The views of a scene show one set of named points, each view turned or mirrored, and shifted as a whole, with a little noise and some points left out.

Scene 1
View 1
(21): -4, 20, -3, -2, 4, 4, 13, 0, 21, 10
(247): 1, 36, -4, 2, 14, -6, 5, 3, 23, -1
(79): 1, 3, 11, -10, -12, -7, 2, 3, 18, 5
(144): -1, 21, 5, -2, 5, -3, 9, 6, 21, 7
(265): 8, 12, -2, -10, -11, -17, -9, -6, 18, -5
(110): 12, 14, 0, -11, -12, -27, -15, -6, 16, -12
(71): -4, -7, 17, -13, -17, -6, 11, 0, 19, 9
(58): -6, -10, 7, -16, -22, 4, 11, -4, 17, 11
(162): 8, 38, 0, 1, 15, -19, 8, -1, 26, -3
(205): 6, 24, -6, -5, 3, -13, 8, -11, 25, 1
(207): -10, -2, 7, -11, -8, 9, 22, -3, 22, 19
(167): 6, 16, 9, -7, -8, -19, -11, 7, 15, -7
(103): -3, 31, -3, 2, 11, 2, 5, 6, 21, 5
(143): -2, -2, 2, -14, -20, -4, -1, -5, 17, 3
(135): -3, 15, 3, -5, 0, -2, 10, 2, 21, 8
(193): 9, 17, 14, -6, -8, -28, -15, 12, 15, -11
(118): 2, 17, -9, -8, -4, -2, 3, -7, 20, 3
(47): -3, 10, 4, -8, -6, -1, 7, 1, 19, 7
View 2
(167): 0, 4, 8, -8, -6, 7, -9, 0, 12, -6
(47): 6, 12, 12, -16, -2, -6, 6, -5, -8, 0
(143): 17, 9, 20, -13, 6, -9, 5, 0, 6, -2
(193): -4, 0, 7, -7, -11, 9, -16, 1, 19, -6
(118): 8, 15, 19, -11, 9, 6, 7, -11, -6, -10
(162): -8, 18, -2, -18, -5, 21, -12, -23, -11, -12
(79): 9, 7, 12, -16, -2, -9, 2, 1, 2, 2
(205): 4, 18, 9, -18, 6, 12, -4, -18, -9, -10
(110): 8, 7, 14, -7, 7, 13, -16, -3, 19, -12
(71): 17, 8, 11, -22, 0, -20, 1, 3, 1, 7
View 3
(21): -3, 9, 4, -1, 1, -13, 3, -22, 11, -13
(58): 0, 8, 28, 7, -10, 12, -4, -32, -2, 3
(193): -3, -17, 3, -17, -17, -13, 18, -16, -6, 22
(118): 6, 5, 14, -3, -9, -12, 5, -13, -2, -11
(207): -8, 16, 19, 8, 3, 5, -4, -34, 9, -6
(47): -3, 5, 12, -1, -5, -6, 4, -24, 2, -2
(247): -4, 0, -6, -11, 4, -29, 10, -10, 7, -12
(103): -2, 4, -4, -8, 0, -23, 9, -15, 15, -13
(265): 7, -5, 15, -8, -16, -11, 10, -12, -12, 5
(162): -8, -3, -5, -13, 8, -33, 12, -5, -4, -3
(135): -6, 0, 6, -5, -4, -9, 7, -24, 5, 4
(167): 0, -11, 6, -12, -15, -12, 14, -18, -6, 13
(144): -7, 3, 1, -5, 1, -17, 7, -20, 8, -5
(143): 5, 2, 24, 1, -16, 3, 4, -23, -6, 2
(205): -2, 4, 3, -9, 6, -28, 8, -3, -6, -13
View 4
(205): 16, 13, 17, 4, -15, 23, -4, 10, 5, -4
(79): 6, 1, 20, -15, -3, 11, -15, 0, -6, 2
(47): 16, 3, 19, -7, -4, 10, -12, 1, -2, 1
(265): 1, 12, 11, -9, -17, 15, -8, 11, -10, -4
(143): 15, 6, 6, -9, -6, 9, -15, 11, -5, 4
(21): 30, 5, 22, 2, -4, 10, -4, 0, 4, -2
(193): -13, 9, 29, -14, -21, 14, -1, -2, -15, -12
(71): 5, -2, 18, -18, 6, 9, -24, -1, -3, 11
(207): 30, -3, 23, -5, 11, 14, -21, -3, 12, 12
(135): 21, 6, 22, -4, -5, 13, -9, -1, 2, -1
(103): 29, 9, 27, 6, -12, 13, 6, -1, 2, -10
(58): 14, -3, 8, -20, 8, 3, -26, 3, -5, 13
(247): 24, 13, 29, 8, -18, 18, 7, 2, 3, -13
(110): -11, 16, 11, -9, -23, 17, -6, 14, -14, -7
(144): 21, 6, 29, 1, -8, 14, -2, -2, 3, -5

Which points are out of place in each view (at most two, in the order of its rows)? Write - if all are in place.
view 1: -
view 2: -
view 3: (135), (205)
view 4: (143), (207)
